Each row is a point on a tangle of strands that fork and nearly touch. The rows are in no order.
In the rows, 100 means zero.
Two points are linked if the straight distance between their rows is under 58.9. Some points are linked to none.
z411: [ 82 109  83  59 125 114  97  73  98 105  87 110 106 138 110 101 116 118
 108 120]
z134: [109  94  59  98 124 104  88  92  70 117  53 121  98 105 115 105  97 109
 112 139]
z116: [ 81  94  88  76 108  98  84  82  89  92 107  97  89 106 111 102  99  67
  98  79]
z944: [101 123 144  79  87  88 108 108 111 109 128  86 122 121  85 114  84  94
  94  93]
z646: [ 87 100 104 113 126 142 112  59 108  81 106 124 112  89 108 101  84 101
  90  89]
z329: [ 81 120 105  57 101 127 108  83  81 106 118 117 115 121  86  78  64 104
  84  93]
z550: [101 108  98 127 114 111  96  83 113  84 100 106 114  75  96 102  98  78
  75  80]
z476: [ 88  87 152 113 101  93 113  93 110  87 136  81  81 125 106 114 105  86
 119  89]
z771: [ 94 111 106  72  94  88 110 101  86 111 110  98  87 108  61  62  92  85
  63  76]
z921: [118 136 102  71  89  75  81 123  97 117  85  94 121 123  83 110 103 105
  87 115]
z575: [118 117  78 115 119 114 116 105  94 112  58 113 120  80 122 118 103 146
 114 117]
z788: [ 94  86 107 104 114  97  93  91 121  92 113 101  98 134  76  90 126  86
  89 124]
z873: [ 99 112  84 102 105 113  91  85  99  85 106 112 108 110 138 121  78 122
 128  95]
z396: [116 109  90 107  98  87  98 122  65 115  87 102  99  82  93  87  72 100
  99  88]
z234: [ 76 100  76  37 106  94  89  85  90 107  81 102  94 126 105 104 121 100
 103 122]
z823: [ 94 112  95  84 109 112 118 106  82 130  71  86 110  77 104  93 113 119
  92  73]
z846: [115  71  84 133  98  99  84  88 124  65 101 115  66  85 119 111  99  89
 111  97]
z272: [102  95 112  85  84  83  99 121 115 113 110  72 102  78  79  93 116  82
  80  97]
z148: [101 105 103 122 121 129 117  77 119  91  88 114 108  89 112 106 111 120
  98  91]
z818: [100  90  81  88  88 102 100 116  78 119  87  79  93  49 132 102  94 112
 117  88]
z782: [106 118  86 127 127 104  98 104  81  92  93 117 117 128  96  94  74 122
 124 125]
z441: [105  90  77 111 109 102 115 101  78 141  44 100  94  74 113 106 125 107
  97 103]
z801: [ 96 119 119  74  92 107 126 120  89 126  97  74 109  81 110  97  99 123
 106  69]
z997: [105  99 100  94  83  90  84  94 118  85 108  94  83  80 136 130 112  79
  99  70]
z468: [108  95  97 142 133 100  91  97  86  91  83 111  93 138 104 101 100 117
 129 124]
z177: [ 96 123 130  86 110  81  89  98 106  97 114  93 109 158  95 117 102  95
 114 103]
z549: [112 113 146 117  75  96 112 123 118 104 148  89 130 109  86 107  79 100
 100  97]
z59: [ 89  88  96  72  99  91 105 110  92 118  89  75  87  97 105  99 127  97
 104  93]
z659: [115 118 103  76  94  75 102 130  87 137  75  83 108 108  96 105 117 113
  96 106]
z2: [116  96  85 111  94  84 103 115  93 144  54  94 108  76  99 109 130  92
  75 105]
z103: [106 119  87  96 115 116 110  93  99 112  55 110 113  79 131 121 120 134
 107  82]
z730: [ 96 117 126  94 105  91  94  93 110 100 113  90 111 123  94 116 108  74
  90  82]
z412: [124 110 106 151 109  80  77 111  94  91  96 102  98 109 106 118  92  90
 115  99]
z683: [ 81 104 122  52  90  88 116  90  80 105 128  95  82 115  74  77  74  74
  79  78]
z76: [ 99  87 105 104  89  94  95 118 100  99 126  84  98  86  79  75  94  85
  93  97]
z764: [115 112 133 141  84 103 112 121 109  99 133  93 127  86  77  88  70 102
  87  85]
z959: [ 90 104  84  89 115 122 120  93  80  95 101 120  99  94  55  44  70 108
  66 101]
z996: [102  97 105  79  78  73  98 131  75 111 110  76  88  96 107  98  83 102
 126  95]
z630: [ 95 101  96 126 109 119 107  63 126  80  83 127 103  68 104 114 117  79
  69  61]
z269: [ 93 101 102  97 114 110 108  97  86 104 101 107 103 110  64  60  86  93
  79  86]
z717: [105 112  94 113 120  98  78  75 118  76  96 119  95 145 126 131 104 100
 113  95]
z262: [108 112  71 115 127 112  89  85  93  90  70 120 104 102 128 125  90 115
 119 102]
z295: [107  97  72 118 115 101  90  82 103  92  70 116  92  77 124 120 106  91
 101  90]
z355: [120  96  98 113  89  89 103 123 124 124  75  90 104  70  97 112 145 106
  75 106]
z857: [109 123  83 123 108 114  96 102 104  92 113 125 143 119 104 117  71 129
 121 119]
z923: [101  95 113 107  94 135 123  94 130 101 102 101 115  52 103 100 118 122
  76  91]
z24: [ 76 101  96  53  98  93  96  96  76 101 104  94  78 127  78  70  93  87
 106 110]
z268: [114 102  68  93 104  88  78 102  63 117  69 111  94  98 105 100  83  84
 100 124]
z171: [113  96  92 123  88 117 101  90 130  72 104 118 101  65 124 118  91 115
 104  92]
z199: [ 88  94  95  82  92 103 102 101  86 110  91  78  89  64 124  99 111  91
 105  66]
z626: [114 103 107 134 111 128 128  96 131  89  86 108 118  66  96 104 113 136
  89 106]
z731: [111  93 119 131  85  99  97 116 111  90 129  84 111  63  86  91  85  84
  86  88]
z45: [ 99  98  86  94  90 116 116 122  83 113 105 100 118  83  85  68  82 137
 108 117]
z253: [ 95 123  87  87 106  95  76  92  72  88 109 115 109 149 104 100  64 105
 127 114]
z283: [126 105  77 120 125 101 105 105  77 122  53 118 105 101 121 114  97 130
 122 140]
z927: [106 117  84  67  92  72  73 111  94 121  73 103 106 128  88 108 118  90
  89 136]
z399: [ 90 104  94  46  62  65  92 126  79  99 113  95  76 106  77  77  77  96
 107 127]
z513: [107  87 103 132 115  84  91 106  79 101  86  93  75 130 111 103 116  98
 130 107]
z742: [ 92  91  79 100 100  99 113  94  95 125  52  99  81  88 130 117 142 108
 101  77]
z571: [120 113  89  69  68  66  78 130  77 113  92 101  83 105  76  82  86  96
  88 129]
z456: [ 80  89  86 105 130 117 104  82  81  94  85 100  90 104 108  88 106 106
 118  91]
z208: [120 107 101 126 102  97  75  81 137  66  95 123  86 116 127 135 100  90
 107  81]
z924: [ 86 102  95  52  78  65  87 111  81  99 104  93  69 115  66  74  95  69
  89 110]
z830: [ 98 112  82 103 106 103  75  91  91  80 115 112 119 116 118 110  62  94
 115 104]
z845: [105 106 138 119  98  87 106 120 104  98 127  83 102 136 100 104 100 116
 136 109]
z392: [ 79 110  96  60 122 130 100  70  90 104 104 114 117 120 109  97  89 108
  95 100]
z382: [109  82 119 117  98  92 108 130 110 113  99  78  97  97  68  80 137 108
  88 121]
z122: [ 88 104 122  98  88  89 107 101  81 103 120  73  85  80 102  91  86  62
  97  43]
z425: [ 80  82 125  84  88  99 109  96  95  94 131  72  83  80 109  97  95  74
 105  72]
z667: [109  74  86 110  79  95  85  86 137  72  88 109  62  85 126 126 119  77
  97  73]
z610: [100  94 113 123 104 125  94  81 121  75 131 111 117  82  93  99  79  78
  75  95]
z400: [113 104 118  90  85  94 110 121 127 118 100  78 115  74 105 112 131 123
  92 101]
z729: [ 91  78 101 112 108 111  86  81 118  78 127 107 101  92  75  84 100  61
  66 101]
z521: [ 92  95 152 109  85  91 109 109 105  91 150  85 101 128 109 119  82 100
 134 101]
z578: [107  93 129 112  98  84  97 117 122  97 120  81  99 120  70  91 122  87
  94 116]
z987: [110  87  99 145  99  85  91  94 133  94  84 108  92 108  90 112 137  84
  76  96]
z3: [ 94  68  97 106  96 111  88  81 130  77 123 101  82  73 103  96 114  72
  79  92]
z824: [ 77 111  71  54  93  77  87  93  75 123  62 104  89 141  86 102 121  83
  91 122]
z337: [104 109  87 135  97 115  98  93 113  76 119 128 124  98 125 122  66 122
 129 105]
z117: [115  98 112 155 101  91  89 119 101  81 121  99 105 108  98 101  84 109
 125 115]
z861: [105 100  70  69  84  86  78 113  61 110  88 107  82  91  91  79  76  88
  92 114]
z58: [102  87  98 110 102  87  86 118  77  96 104  94  88 118  95  83  94 100
 122 123]
z787: [ 88  67  92 130 104 136 114  83 111  75 139 117 108  86  98  86  73 105
 111 119]
z485: [100 109  77  95 110  90  84  89  88 115  62 104  96 104 132 125 121  96
 101  88]
z510: [ 75  87 114  64  99  91 115  87 108 110 104  78  91 107  99 109 126  79
  91  86]
z345: [ 90 103 111  72  85 113 125 116  88 121 117  86 113  93  99  81  87 132
 114  97]
z81: [108 110 117 106 100 112  93  99 120  94 126 106 131 118  89 100  92 112
  92 120]
z507: [120  95  93 151 111  77  79  96  86  99  73 111  78 117 128 127 105  83
 125 100]
z985: [104 107 117  71  85  73 115 135 102 133  92  69 105  96  75  95 127 102
  85  95]
z495: [104  86 105 148 111 102 117  99 126  98  79  94  97  84  84  98 144  95
  75  86]
z765: [118  77  70 131  80 104 102 115 117  92 112 116 106  75 122 117  87 135
 132 133]
z357: [ 95 101 107 120 122 139 129  88 107  94 102 111 128  88  71  78  92 112
  79 105]
z446: [ 96  95 101 125  96 139 116  66 119  65 113 131 110  59 120 112  74 104
  92  90]
z416: [ 85 125  89  60  90  90  82  95  74  88 110 114  89 142  84  78  67  98
 107 113]
z903: [ 90 101 122  85 105 110  96  86 112  85 128 108 109 155  87  97  97 108
 111 145]
z241: [ 67  98 110  46  96  87 121  94  82 117 107  80  86 104  93  91 101  76
  93  69]
z48: [ 93  91 106 128  96 113 120  76 134  93  77 114  88  90 103 108 138  97
  79  68]
z147: [ 89  96 125  85 116 118 109  85 119  97 112 105 112 142  70  83 121 106
  85 134]
z935: [101  86 102  80  86  81  96 127  75 114  99  81  83 114 101  91 104 112
 136 134]
z20: [113  78  84 114  89 104  95 100 123  81  94 107  76  78 131 116 105 119
 116 104]
z887: [ 98  92  79 105  73 105 107 124  90 104 131 113 125  83  87  80  67 120
 121 118]
z27: [103 104 123 102  90  72 105 124  74 109 115  70  78 102  97  91  85  85
 114  64]
z640: [105 100  75  94  99 113 104 100  89 114  61 100 101  46 135 116 106 120
  98  85]
z132: [103  99  91 106 103 121 115 101  96  90 121 115 115  75  56  57  59  91
  63 101]
z297: [ 94 117 140  91 100  94 111 107 104 100 132  95 112 155  86 101  90 116
 126 123]
z138: [ 80  75 128 103  98  87 102  86 104  87 132  78  70 110 105 104 113  60
 107  81]
z926: [119  96  96 128 106  92  78  88 143  74 101 111  93 118  96 120 114  89
  88 103]
z941: [103  94 106  86  87 115 117 118 118 117 103  81 116  48  97  90 119 118
  78 101]
z301: [ 83 103  85  77 104 113 116  90 103 127  67  89 105  83 114 106 141 106
  82  73]
z306: [102  61  75 104  95 106  79  93 119  73 118 104  77  74 113  97  99  85
  96 119]

A fork is a point with three links, a tip a point with one. Leave the first point through the second and follow the links. Name the first fork or tip that comes.
z441 / z2 => z846
z59 / z199 => z873
z306 / z3 => z717
z329 / z392 => z297

Follow the links from the first point to the second, and from the first to the third. Name the last point that the two ways share.
z801 / z640 / z425 => z873
z861 / z485 / z549 => z873
z823 / z944 / z20 => z742
z578 / z824 / z58 => z297
z764 / z823 / z117 => z513
z306 / z782 / z345 => z742
z134 / z382 / z730 => z297
z117 / z823 / z392 => z513

A fork is a point with three links. Follow the links from the first point to the second and name the forks in between, in order.
z147 / z400 => z297 z513 z873 z742
z873 / z764 => z513 z297
z476 / z400 => z513 z873 z742
z400 / z845 => z742 z873 z513
z495 / z923 => z846
z788 / z873 => z297 z513
z550 / z823 => z846 z742
z58 / z269 => z513 z873
z924 / z521 => z873 z513
